Each row is a point on a landscape with many valleys, with its height.
A ball rolls from a point to the lowest of its 2 nearest points, and stops where none of them is lower. Distance is the straight distance between rows; heights are no part of it.
q_489: [ -8 -15  23  36   2 -10 -10  -4 -13  -8   8 -11 -15  -9  10 -24  -1  16
  12  12  17   4  -3  16 -12]  (h 3.54)
q_746: [-14   3  20 -15   9   7  -9  38  -6   1   5   0 -12   2   2  -5  18  16
  33  -9  18  -6 -11   7   5]  (h 4.38)
q_576: [  2 -21  19  -7   5   5   1  14 -13   3 -10  22 -11 -32   0 -21  11  13
  21   4  12  -6   7   8   5]  (h 4.07)
q_185: [-11 -13  12 -10  18 -15 -10  19   9 -17 -12  10  10  -5 -24 -14   7   6
  12   5 -18 -19   4  21  -1]  (h 0.85)
q_971: [-12   8  -1  -6   4  -8 -12   5   7  -7   5 -17   4  21  -7   0   3  -2
  11  -8  -4  -1  -1  -1  -5]  (h 5.75)
q_41: [  8  -2 -14  -8   1  -9   2 -13  12 -12  -9   6   8  -4 -19   7 -10 -11
 -15   0 -26  -1   4  -1   4]  (h 3.93)
q_411: [ -8   4 -10 -14   7 -13  -8   8  25 -24  -4  -5  17  16 -28   3  -4  -5
   0   2 -34 -11  11   9   1]  (h 3.02)
q_494: [-16   5   5   8   0 -10  -3   0  -9   8   9  -1  -5  -1  15   3  15  -3
  15  -6  21   9  -6   1  -4]  (h 6.84)
q_843: [ 15 -21   4  -6  -4   6   1   1   3  -2 -21  12  -2 -16 -10 -11  -4   8
  -5   7 -11 -11   6   7   1]  (h 2.76)
q_881: [ 17  -6 -10   7  -6   1  -1 -10  12 -12 -12  -8   5   5 -13   4 -18  -2
 -18   6 -27  -5   6   2  -1]  (h 3.31)
q_203: [ 22   9   0  -9 -21  37   5   7   8  16  -2 -11  -9   3  10  -4 -12   4
  -5   1   4 -14  -7 -12   0]  (h 6.82)
q_238: [ 12 -23  17  -4   2   8   2  11  -4   0 -18  15 -11 -26  -5 -22   0  16
  13   7   0 -14   9  12   2]  (h 3.61)
q_91: [-10  16 -16  -4   2 -14   1 -19   5  -1   8  -8   6  19  -5  14   2 -13
  -1  -9  -2  13   6 -10   0]  (h 5.63)
q_171: [ -6  -1  -1 -17  14  -9  -5  18  22 -18 -10   5  15   4 -27  -3  -2  -2
   5   1 -26 -20   6  12  -2]  (h 2.02)
q_488: [  6 -16  24   7  -1  15  -3  11  -8   4  -8  -8 -19 -11   5 -24   2  21
  22  11  11 -10   2  11  -2]  (h 4.08)
q_264: [ 36  10   2  -7 -23  43   9  13  15  13  -3   1  -5  -7   9  -2 -21   4
  -9   9  -2 -29  -3   2   2]  (h 6.22)
q_661: [-13  12  -1  28  -3 -15  -9 -24   4 -11  16 -31   1  28   0   3  -4  -1
  -1   3   2  16   9  -2 -13]  (h 9.05)
q_257: [ 38   4   0  -4 -20  29  13  15  16   4 -14  13   0 -13   0  -1 -25   8
 -17  11 -17 -33   4  11   2]  (h 5.49)
q_710: [-22 -16  15  27   7 -21   0   4 -11 -10  12   5 -10 -25   9 -13  14   8
  17   4  24   1  -6  10  -9]  (h 4.43)
q_187: [ -3  -1  11  17  -4   3 -18   2   8 -10   1 -38  -5  23  -2 -14  -7  14
  12   8  -5  -6   1   8 -14]  (h 6.66)
q_723: [-37  13 -13   0  17 -27  -2  13  -7  -7  19  25  11  -6   4  20  25 -14
   7  -9  26  13  -3  -3  -2]  (h 8.82)
q_941: [ 23   4 -14  12 -13  17   2 -11  11 -10  -4 -16   5  15  -6  13 -28   1
 -28   7 -26  -3   2  -9   3]  (h 1.81)
q_708: [  4  -3  12  -5  -6  15  -6  11   2   4  -7 -12 -12   3   3 -16   1  12
  17   2   7 -12  -5   1  -4]  (h 3.26)
q_660: [ 11   1   0  37  -4   1   6 -34  -6  -6   7 -14   8  16  13  15 -18   0
 -36   7  -9  27   7 -12   4]  (h 8.53)
q_347: [-10   1  -1 -25  10  -2  -1  19  -7   7   2  19   3  -5  -2   1  17  -7
  16 -13   8   2  -8  -3   8]  (h 7.66)
q_616: [ 16  -3  -3  21  -7  17  10 -27 -13  11   1  -9   3   9  18  12 -15   2
 -34   4  -1  21   1 -15   8]  (h 8.27)
q_853: [ 11  -1   2   8  -9  14  -1 -10  -4  11  -3 -20  -5   8   9  -2  -8   6
  -5   3   2   6  -4  -7  -6]  (h 7.62)
q_884: [-26   8 -13  -3   9 -22   6  -3  -7   7  11  26   9 -11  11  16  23 -18
   3  -8  22  13  -3  -7   0]  (h 8.70)
q_156: [ -9 -16  18   7  11 -19 -13   4   5 -18  -6   2   2  -8 -15 -17   1   8
  13   7 -10  -8   3  19  -7]  (h 1.91)
q_703: [-10  -2   7  -3   8 -14  -8   5   1  -5   4  -4   4   5  -6  -4   6   0
  15  -5  -2   1  -1   4  -4]  (h 5.27)
q_409: [  0   8  -6  36  -3  -9   0 -34   2  -9   9 -24   4  23  -1  11  -9  -3
 -19   8  -7  21  11  -8  -6]  (h 8.78)
q_33: [-10 -17  28  19  13 -21 -13   7  -2 -19   3  -3  -7 -10  -4 -23   1  16
  21  10   5  -8  -1  22  -6]  (h 2.67)
q_536: [ 14  20 -21  -9  -4   8  14 -30 -10  14   1 -10   1   8  11  25  -7 -15
 -31  -5   0  13  -4 -22   8]  (h 7.67)
q_441: [  2   2   8  -7  -2   8  -6  18  24 -11  -9 -13   3  12 -12 -10  -4   7
  10   6 -14 -24   0  10 -10]  (h 1.05)
q_675: [ 16   3   1   5 -18  32   0   0   4  12  -1 -23  -8  13  12  -4 -12   9
  -7   5   2  -5  -6  -9  -5]  (h 7.26)
q_465: [-10  20  -5   9  -7   3  -4 -15   2   8   8 -31  -5  31  13  11   2  -2
   4  -4  10  13  -1  -9  -9]  (h 8.32)
q_424: [ -4 -14  14  -2   5  -4   0   6 -13   5  -3  15  -8 -22   2 -13  11   4
  18   0  13   0  -2   6   0]  (h 4.41)
q_180: [-16 -20  15  41   9 -27  -2  -6  -9 -15  13  -1 -10 -20   9 -19   5  10
   4  12  21   3  -2  11 -13]  (h 4.10)
q_624: [ 39 -10   1   9 -16  25  11  11  12  -1 -14   8  -1  -6   2   1 -28  17
 -30  12 -24 -22   6   9   6]  (h 4.70)
q_513: [ -9   5  -4   3   1  -9   7 -15  -8  12   5   3   3   0   8   7   7  -9
   0  -6  10  12  -1  -8  -2]  (h 6.54)
q_480: [ 35   4  -6  18 -23  29   5   2  16  -4  -3 -13   5  12   4  11 -32  10
 -28   9 -27 -15  -2  -2   4]  (h 3.36)
q_872: [-18  24 -22 -25  12 -10  -1  11  -8  11  11  19  10   8   6  22  17 -20
   4 -17  20  17  -6 -13   8]  (h 8.41)
q_707: [  1 -14 -10 -17   6 -16  18 -15 -12   8  -6  44   6 -38  -1   2   9 -19
 -13  -6   5   8   1  -6   9]  (h 2.03)
q_155: [ 13  14 -12   3  -8  18  12 -24 -10  21   1 -17  -2  11  19  18  -6  -5
 -27  -1   8  17  -5 -19   3]  (h 7.97)
q_293: [  4 -23  26  26   1   0  -8   2 -16  -4  -2  -1 -14 -15   7 -28  -2  22
  13  14  12   1   4  17  -7]  (h 4.16)
q_525: [ 12 -19   2   4  -1  -6  -2   0  10 -14 -22   9   3 -12 -16  -7 -11   8
 -10   9 -27 -10   7  14  -1]  (h 1.67)
q_417: [ 16  -1  -2  -3 -11  29  18  -9 -24  34  -3   4 -14 -16  26   3   1   2
 -14   1  23  13   2 -13  11]  (h 5.03)
q_481: [  7   3  11 -14  -5  18  -5  25  21  -3  -9  -6  -4   4  -3 -14  -1  10
  16   2  -5 -28  -2   9  -4]  (h 2.17)
q_6: [ 30  -7   6  19 -23  34   3   6  10   1  -3 -16  -1  12  11   1 -27  15
 -22  13 -16 -11  -1  -2   0]  (h 4.39)
q_267: [-19   1 -14 -15  15 -25   5  -4  -3  -3   9  31  18 -12 -13   7  15 -20
   0 -13  -3  12   3  -4   4]  (h 0.33)
q_813: [-16  -9  28   8  13 -14 -15  19  -3 -12   4  -9  -9  -1  -4 -18   8  16
  29   4   8  -8  -5  20  -6]  (h 3.23)
q_469: [-15   1  22  -1   6   4 -12  27  -5  -2   6 -13 -16   5   5 -13  10  16
  35  -5  18  -5  -8  13  -1]  (h 3.90)
q_764: [ 21 -14  12  23 -13  26  -5   5   4  -1  -7 -23   0  13   9  -7 -24  24
 -15  16 -15  -5   3   5  -4]  (h 5.19)
q_863: [ -3   6  -2   6  -7   3 -11  -1  12  -6   1 -31  -2  23  -4  -5  -9   5
   5   1 -10  -5   0   0 -10]  (h 6.44)
q_202: [ 13 -12  -7 -14  -2   1  15 -16 -14  17  -8  28  -2 -26   4   1   3  -9
 -15  -3   6   9   1  -9  11]  (h 2.86)
q_125: [-22   6   3 -13  17 -14  -8  26  -9  -2  10  21   8  -5  -9   1  23  -1
  22 -12  11   8 -10   4   1]  (h 7.45)
q_631: [-10  13 -15 -13   4 -12  -7  -2  20 -18   6 -11  15  24 -26   6  -2 -11
   0  -4 -27  -2   9  -2   2]  (h 3.99)
q_854: [ -5  10 -15 -42   8   1   3  16  -7  18   3  24   4  -8   3  10  16 -14
   4 -17  11   3 -10 -13  15]  (h 7.91)
q_372: [-20  16 -16  -7   9 -20  -7 -10  10 -16  18 -10  14  31 -15  14   6 -16
   4  -7 -12  11  12  -5   2]  (h 4.96)
q_305: [ -6  17 -24 -36   8  -4   7   1  -7  17   4  19   9   3   4  20  13 -22
  -4 -19  10   9  -7 -17  12]  (h 8.16)
q_717: [-22   8   6  35   2 -22  -8 -14  -4 -10  18 -25  -4  14   9  -4   2   3
   9   3  16  12   1   6 -17]  (h 9.29)
q_34: [ -3  10 -16 -14   1  -8   7 -18  -2   8   1   6   6   1  -1  14   3 -16
  -7  -9   1  10  -1 -12   5]  (h 6.15)
q_794: [-14  -9  -9  -3  11 -27  11 -10  -4  -2   6  39  14 -27  -4   4  18 -19
  -5  -7   6  11   1  -4   2]  (h 1.17)
q_552: [  0   6 -22 -13   4 -20   8 -25   7 -13  -1  10  13   2 -25  17  -5 -25
 -19  -4 -27   9   9  -8  15]  (h 2.74)
q_161: [-28  12  11  -1  13 -14 -14  29 -13  -6  16   7   2   4   2   4  21   3
  26  -8  23  10 -13   9  -3]  (h 7.27)
q_72: [ -5 -12   6  -7   7 -11  -3  -3  -2  -1  -4  11   4 -12  -7  -8   6  -2
   9  -2  -3   1   1   5  -2]  (h 4.85)
q_714: [ 26 -20   3   3  -9  19   5   8   5   0 -19   7  -5 -14  -2 -10 -16  15
 -16  14 -15 -16   5   9   1]  (h 3.70)
q_108: [-28   9  14  10   5 -13  -8  19 -15  -1  15   1  -8  -1  14   5  20   3
  27  -5  33   7 -13   7  -2]  (h 7.08)
q_127: [ 12  21 -25 -21  -5   6  14 -25   1   7  -1  -6   2   6  -3  22  -9 -21
 -25  -8  -9   5  -4 -23  11]  (h 7.25)
q_246: [ 12 -13  -2  10  -1 -11  -1   3  22 -25 -25   2   6   0 -25  -3 -16  10
 -15  12 -37 -20  14  20  -3]  (h 2.98)
q_640: [ 14   0  -2  -8 -11  28  10  -3 -16  27  -4   0 -14  -7  17  -6   0   3
  -3  -1  18   3  -2 -12   5]  (h 4.57)
q_789: [-14   5 -19 -18  12 -25   4 -12   5  -9   9  20  19  -2 -20  12   7 -26
  -6 -10 -16  11   7  -4   8]  (h 1.37)
q_518: [  3  -5  -4 -15  -1   1  12  -9 -17  23  -4  23  -6 -24   9   0  11  -9
   1  -7  18   7  -1  -8   6]  (h 3.45)
q_350: [-24  19 -16 -13   7 -11   4   2  -9  15   8  21   6  -2  19  23  24 -20
   6 -14  26  17  -5  -8   6]  (h 8.57)
q_729: [  5  13 -23 -30   2   0   7  -9   7   3   0   6   6   2  -8  14  -3 -21
 -15 -10 -14  -3  -2 -15   8]  (h 6.69)
q_464: [  6  -2   2 -17  -6  19  10   7 -14  26  -2  10 -15 -15  13  -3  10   0
  12  -6  22   0  -3  -9   8]  (h 4.03)
q_670: [ -2  15  -8  -4  -8  11   0  -9  -2  16   1 -16  -7  18  12   8   3  -4
   1  -6  10   6  -7 -13  -5]  (h 8.01)
q_226: [ 14  -4  12  23 -13  19  -9   3   9  -6  -2 -35  -4  20   3 -11 -18  20
  -4  12 -11  -9   1   4 -12]  (h 5.90)

For each start below, name the point where the ball stops.
q_187 => q_941
q_854 => q_185
q_34 => q_185
q_640 => q_267
q_675 => q_525
q_703 => q_525
q_660 => q_185
q_746 => q_185
q_417 => q_267

Call two points neighbours if one is among the 2 nearest of the other. Go from one point of each pair to the other, from neighbour to neighbour, staying as low as possible. Name the highest point that can't be avoided.
q_441 / q_489 => q_293
q_267 / q_941 => q_41
q_525 / q_941 => q_881
